Each row is a point on a landscape with many valleys, with its height.
From any point a ball rolls to the lowest of the 2 points nearest to it. It stops when none of these is lower. Distance is the straight distance between rows; heights are no part of it.
(708): [132 117 170  69 119 134  59 125 120  89 149 110 107 124 132 132  63 156
 129 133  97 131]  h=632
(735): [ 86  89 183 101 108 117  90 166 183  90  99 146 149 113 126 162  93 130
 151 104  98  92]  h=579
(366): [108 162 160 154  86 162 134 146 125 127 148 149 156 148  55 110 122  97
 181 145  82 153]  h=358
(211): [122 175  70 100 134 175 116 163 123 159 158 136 144 143 101  93 108 139
  99 148 122 128]  h=417
(914): [ 98 158 139 110 157 155 142 169 175 196 136 170 164 147 130 130  99 169
 124 137 116 150]  h=499
(473): [119 106 109 104 120  67 137 102 106 165 139 142 187 120 150 106  97 110
 129 102 124  80]  h=638
(383): [156  94 183  93 139 127 170 121 139  96  84 145  72 168 115 157 136 100
 159 163 145 112]  h=425
(608): [147 157  89  94 122 186 101 147 119 116 116 119 126 134  84  99 113  96
 136 142 141 123]  h=379
(39): [189 119 176 144 144 123 182  98 104 108 153 157 112 146 112 148 128 134
 146 148 114 159]  h=337
(77): [129 137 146 149  87 189  86 133 119 137 150  69  78 164 120 102 142 125
 103 154 145 134]  h=282
(580): [176 111 156 163  88 141 176 116  89 110 123 126  98 118 137 179 164 133
 136 149 108 140]  h=251
(2): [157 115 143 164 106 161 151 161 107 151 148 146 142  97 140 156 137 162
 123 138  79 149]  h=333
(643): [109 135 129 106 113 141 151 136 142 150 128 143 103 128 148 134 103 131
  99 147 138 102]  h=53
(1159): [141  95 102  49 144  85 115 116 119  84  91 165 121  91 137 115  66 106
 135 132 109  92]  h=332
(1090): [107 169  75 102 149 121 132 152 162 212 109 170 185 127 147 117 111 138
 129 132 158 151]  h=525
(1076): [135  84 106  93 119 113 121 130 118  67 139 114 136 105 162  96 128  99
  87  95  81  83]  h=302
(326): [ 99 201 108  97 102 146 113 134 145 168 162 143 132 160  67 123 110 151
 119 139 147 136]  h=375
(656): [ 60 105 210 142 102 128 107 141 170 102 107 132 141 117 118 132 102  79
 158  98 110 128]  h=548
(990): [149  95  88  96 104  65 133 135  91  82 139 139  52 122 131 119 100 175
  91 149 108 143]  h=518
(479): [156 150 129 196  90 156 126 123  85 112 149 136 147 125  74 141 161 116
 162 113  86 167]  h=271
(829): [153 106 126  61 119 103 104 120 132 131  77 168  68 137 101 149 119 154
 137 151 183 126]  h=322
(1062): [111 167 136  98 105 139 141 108 105 111 187 108 143 147 152 115  83 119
 107 139  45  84]  h=547
(928): [172 149 134 201  97 130 165 103  74  94 106 130 136 105  98 194 184 126
 135 114  96 151]  h=111
(669): [120 146 164 193 164 139 152 137 130  72  94 140  96  86  81 106 164  94
 136 130 117 209]  h=389
(796): [110 126 162 120 140 153 184 136 171 116  75 123 104 143 131 169 149  84
 153 161 153 109]  h=456
(846): [117 126 131  97 104  99  95  80 111 151 171 128 105 121 128 118  70 174
 112 109 168 130]  h=377
(980): [116 175 146 165  98 163 114 101 127 147 179  92  90 141  93 107 137 148
  98 114 181 162]  h=213
(671): [124 110 122 136 193 160 101 175 160 109 143 108 153  87 147  66  90 119
  97  98 106 134]  h=427
(316): [136 110  76 126 138 138 130 153 122 142 110  93 130 140 164 121 176 108
 130 149 144  95]  h=294
(460): [ 96  94 112  93  61 116 112 131 125 135 118 145 179  99 206 151 114 112
  90 110  59  89]  h=460
(120): [136 158  61 161 132 122 189 160 119 113 129 118 139  49 136 141 153 117
 109 127 107 155]  h=656
(592): [151 101  99 122  37 107  81 122  84 172 121 129 121 104 146 150 137 150
 139 134 159 108]  h=103
(940): [111 150 148 175 109 127 153 101 133 165 127 132 136 145 129 181 183 140
 135 113 154 117]  h=286
(804): [122 126 152  80 161 144 146 175 148 159 123 167 160 110 142 138  69 173
 133 162  78 128]  h=473
(888): [163 114  63 164 154 106 128 148 102  92 107 124 132 104  94 126 172 109
 146  94 132 137]  h=482
(259): [100 152 154  93  95 166  78 122 122  89 126 104 113 168 110  96 100  89
 145 162  84  85]  h=580
(126): [157 142 160 190 139 150 127  98 104  86  91 102  70 120  99 120 181  93
 141 145 133 191]  h=449
(1163): [119  66 208 130 151 136 103 130 171  93  92 116 135 104 146 119 123  86
 145 112 141 135]  h=512
(267): [130 125  94 146  91 148 105 179 120 172 154 134 128  91 158 141 123 190
  92 120  99 150]  h=385
(690): [153 153 100 158 173 130 119  71 107 160  98  83 137 139 102 130 224 152
 127 140 159 133]  h=544
(278): [139 177 141 138 167 105 163  76 137 210 128 159 132 109 140 137 173 176
  97 153 167 154]  h=464
(1049): [128 176 120 174 170 185 198 141 167 149 126  97 146 137 167 141 161  99
 127 155 105 176]  h=511
(646): [147  94 179 109 102  99 151  57 119 106 140 125 112 149 149 161 102  89
 137 115 155 115]  h=403
(128): [100 151 147 188 121 123 187 164 143  94 148 137 116 130  81 120 158 106
 138 113  99 122]  h=124
(1118): [136 147 135 183 170 175 163 140 129 137 126  76 162 157 141  88 167  80
 147 159 113 153]  h=486
(1087): [175 115 158 151 135 122 157  64 108 119 148 120 155 119 134 153 123  82
 161 110 143 145]  h=421
(814): [ 85 115 122  63 106 123  87 109 141 111 108 160 182 138 179 127 109 101
 117 126  85  56]  h=493
(59): [122 105 159 163 138 169 128 192 159 153 129 139 165 112 182 152 122 147
 123 124  59 145]  h=384
(244): [121 132 140 175 148 148  91 128 123 195 153 148 184 164 111 113 160 167
 147 113 148 136]  h=442
(76): [ 96 115 110 128 136 146 103 179 161 166  88 113 112 196 149 124 175 134
 119 141 160  96]  h=343
(993): [134 118 155 144 197 120 156 120 152 199 126 143 167 133 165 128 133 164
 124 132 173 132]  h=422
(88): [134 124 154 119  91 102 168  78  91 120 213 106 131 153 137 131  83 134
 126 114  87  97]  h=566
(37): [111 122 151  67 124 102 118 107 101 108 158 149 192 132 175 120  79 136
 140 126  43  65]  h=523
(241): [106 110 106 117 132  96 148 168 116 174 146 157 198 150 143 126 124 135
 143 108  87  77]  h=658
(301): [126 152 105 108  35 115 146 124  98 131 141 136 109 144  84 174 126 114
 158 139 134  98]  h=610
(1026): [117 184  92 158 168 138 160 111 156 111 121 114 160  75 113 153 160 117
 130 106 152 170]  h=606
(947): [128  94 125 113  96  89 119 121 113 140 138 128 117  54 165 141  85 158
 103  99 144 134]  h=443
(776): [ 94 177 123  96 119 189 145 154 165 141 104 145 113 183 149 147  98  96
 126 167 111 105]  h=38
(1011): [110 122 134 166 160 133 125 133 128 112 104  89 145 160 106  78 174  56
 166 135 147 112]  h=453
(1046): [147 102 162 107 150 115 142 116 142 117 105 160  54 161  93 148 158 166
 129 140 189 131]  h=381
(85): [110 178  55 139 165 133 126 145 170 175 114 130 180  86 132 131 146 123
 136 110 174 158]  h=558
(678): [126 114 135  76 180 123 137  75 142 133 117  99 118 134 157 111 102  87
 114 124 197 105]  h=600
(935): [115 111 212 121  89 134 111  83 146 115 145 118  85 164 124 150  85 131
 134 123 145 118]  h=359
(945): [158 123  88 143 130  95 108 139 107  81 126 182 114  97  83 149 144 156
 132 115 128 179]  h=568
(72): [127 129 174 115 107 118 110  77 134 104 181 129  69 165  98 133  88 169
 122 116 164 166]  h=311
(974): [145 122  69  78 137 117 128 125  97  82 154 117  60 116 141  87  79 127
  70 139 117 121]  h=552
(42): [140 103 110 158 156 154 119 182 149 150  86 127 161  78 195 174 148 127
 131 131 120 160]  h=413
(983): [136 121 114 164  87 114 117 104  92 176 139 130 119 111 141 160 169 174
 121 110 156 116]  h=210
(756): [175 145  94 118 122  65 165  80  91 136 144 167  77 125 126 117 125 167
 105 155 173 169]  h=344
(1105): [112 142 138 104  64 120 108 103 103  86 149 106 101 180  80 125  99 108
 149 131 102  98]  h=593
(746): [136  91 144  63 167  94 145 153 131 102 107 179 143 108 117 146  63 143
 159 141  88 107]  h=418
(1130): [167 116  80  96 113  77 121  82  75 143 127 135 150 125 109 106 121 101
 158 126 166 107]  h=607
(265): [176 135  92 123 167 109 126  75  88 148 136 105 140 154  88 109 167 117
 159 134 196 143]  h=573
(532): [166  96  91 108  68  88 106 122  83 185 109 113 134 113 180 102 137 137
 116 161 127  83]  h=197
(436): [ 97 101 176 167 112 141 106 160 135 133 105 118  98 173 110 114 175 130
 133 134 152  93]  h=380
(104): [156  99  98  74 171 120 129 111 120 102 108 104  73 112 166  82 108 110
  78 137 166 119]  h=577
(574): [174 148  97 121 113 179 123 119  91 117 140  83  94 175 101  95 157 102
 132 166 155 134]  h=328
(89): [ 99 113 179 206 140 116 147 147 149  80 127 153 100  97  93 125 132 117
 142 100 116 167]  h=288
(986): [105  94 156 135 177 150 108 162 177 174 119 127 145 179 171 116 139 149
 109 125 151 111]  h=378
(52): [140 165 126 182 142 148 145  74 125  87 132  54  75 110 129 134 175 118
 114 131 162 183]  h=491
(715): [135 115 135  48 114 126  89 111 137 117  83 155  97  98 127 146  68 110
 138 144 149 100]  h=228
(1071): [143 125 110 104 130 102 172 145 131 175 108 153 100  90 149 107 117 170
  99 159 146 119]  h=177
(427): [103 109 110 128  93 121 119 140 133 108 142  93 126 147 159 111 161 101
  83 106 124  69]  h=209
(988): [ 94 142 136 138 140 159  85 120 161 135 131 113 164 148 106 106 101  79
 149 105 179 126]  h=530
(208): [112 107 105 103  56 113  79 162 104 161 144 125 172  98 169 152 111 169
 107 122  78 115]  h=426
(585): [ 90 158 100 182 128 132 177 174 159 122 133 108 166 149 126 121 160  83
 142 102 102 107]  h=198
(215): [178 116 104 155 156  56 150  65  87  95 106 162 106 112 131 151 155 156
 112 136 173 172]  h=439
(903): [144  86 141 152 177 150 106 150 158 108  78 102 158  81 166 136 164  94
 155 115 140 142]  h=463
(1086): [102 140 127 130 164 149 145 140 149  95 119  97 117 157 122  60 123  63
 113 128 120  94]  h=415
(683): [133  95 115 130 162 115 103 148 141  93 152 127 122  75 137 110  81 142
 103  81 134 160]  h=490
(295): [108 153 122 170 111 153 160 141 144 192 120 124 150 169 190 190 179 130
 141 124 118 147]  h=334
(24): [149 151 113 128 125  97 194 121 112 149 129 154  65 115 117 127 171 177
  82 156 135 129]  h=263
(67): [124 163 152  85 125 127  91 141 123  68 164 127 113 118  94 118  44 176
 138 132  79 181]  h=653
(700): [106 102 197  77 115  99  64 135 136  97 127 133 137 162 105 145  87 162
 167 121 115  88]  h=609
(758): [107 115 116 145 153 120  70 137 140 166 142 127 197 138  98 108 118 135
 157  74 172 114]  h=485
(741): [124 118  89 117 212 125 159 122 169 153  83  83 138 125 162 119 171 119
 140 172 166 118]  h=354
(319): [128  84 178 159 117 121  96 154 126 126 131 136  97 148 104 136 150 187
 148 130 106 126]  h=423
(865): [ 99 166  56 140 162 150 161 171 157 127 137 101 167 137 164 104 123  80
  97 114  94 134]  h=310
(1177): [166 121 117  93 126 131 100 149 126  95 144 166 101  91  92 140  87 175
 126 139 102 198]  h=627
(171): [137  93  66 119 148  90 145 160 114  73 122 118 124 115 109  97 138  85
 131  96 110  89]  h=396
(560): [169 127 136 184 181  93 145  50  89 124 109 107 115 142 124 141 186 163
 108 105 156 149]  h=510
(249): [ 88 147 172  99 114 176  52 107 163 100 113 119 124 141 101 102  72  80
 147 133 131 121]  h=562
(799): [106 204 126 130 113 133 148 100 155 163 173 142 116 124  78 140 144 142
 106 107 173 154]  h=309
(519): [127 144 110 165 122 135 149 145 142 191  65 157 143  94 180 188 185 165
 122 147 130 149]  h=367
(81): [117 125 111 163 117  98 108 128 122 124 168 139 174 104  93 128 118 132
 146  61 145 133]  h=543
(451): [ 97 124 178 153 109 145 101 154 134 160 152 129 182 166 111 112 123 138
 174 129  95 128]  h=406
(832): [141  99 127 112 123  80 116 151  93  88 149 140  84 166  95 129 133 207
 127 132 110 126]  h=472
(174): [111 148 114 120 167 172 134 143 160  85 127 114 156 116 164  83  95  72
  94 120  82 100]  h=376

For each start below, name the point where the ball stops.
(1062) => (2)
(67) => (427)
(473) => (776)
(1026) => (715)

Call two points neighbours if one is among the 2 nearest of the other. Go from one point of each pair to the other, from neighbour to neighbour, staying as low as possible. Name the highest point that can't be avoided.
(2), (592) => (42)
(715), (76) => (278)
(928), (128) => (683)
(776), (715) => (796)
(928), (72) => (1087)
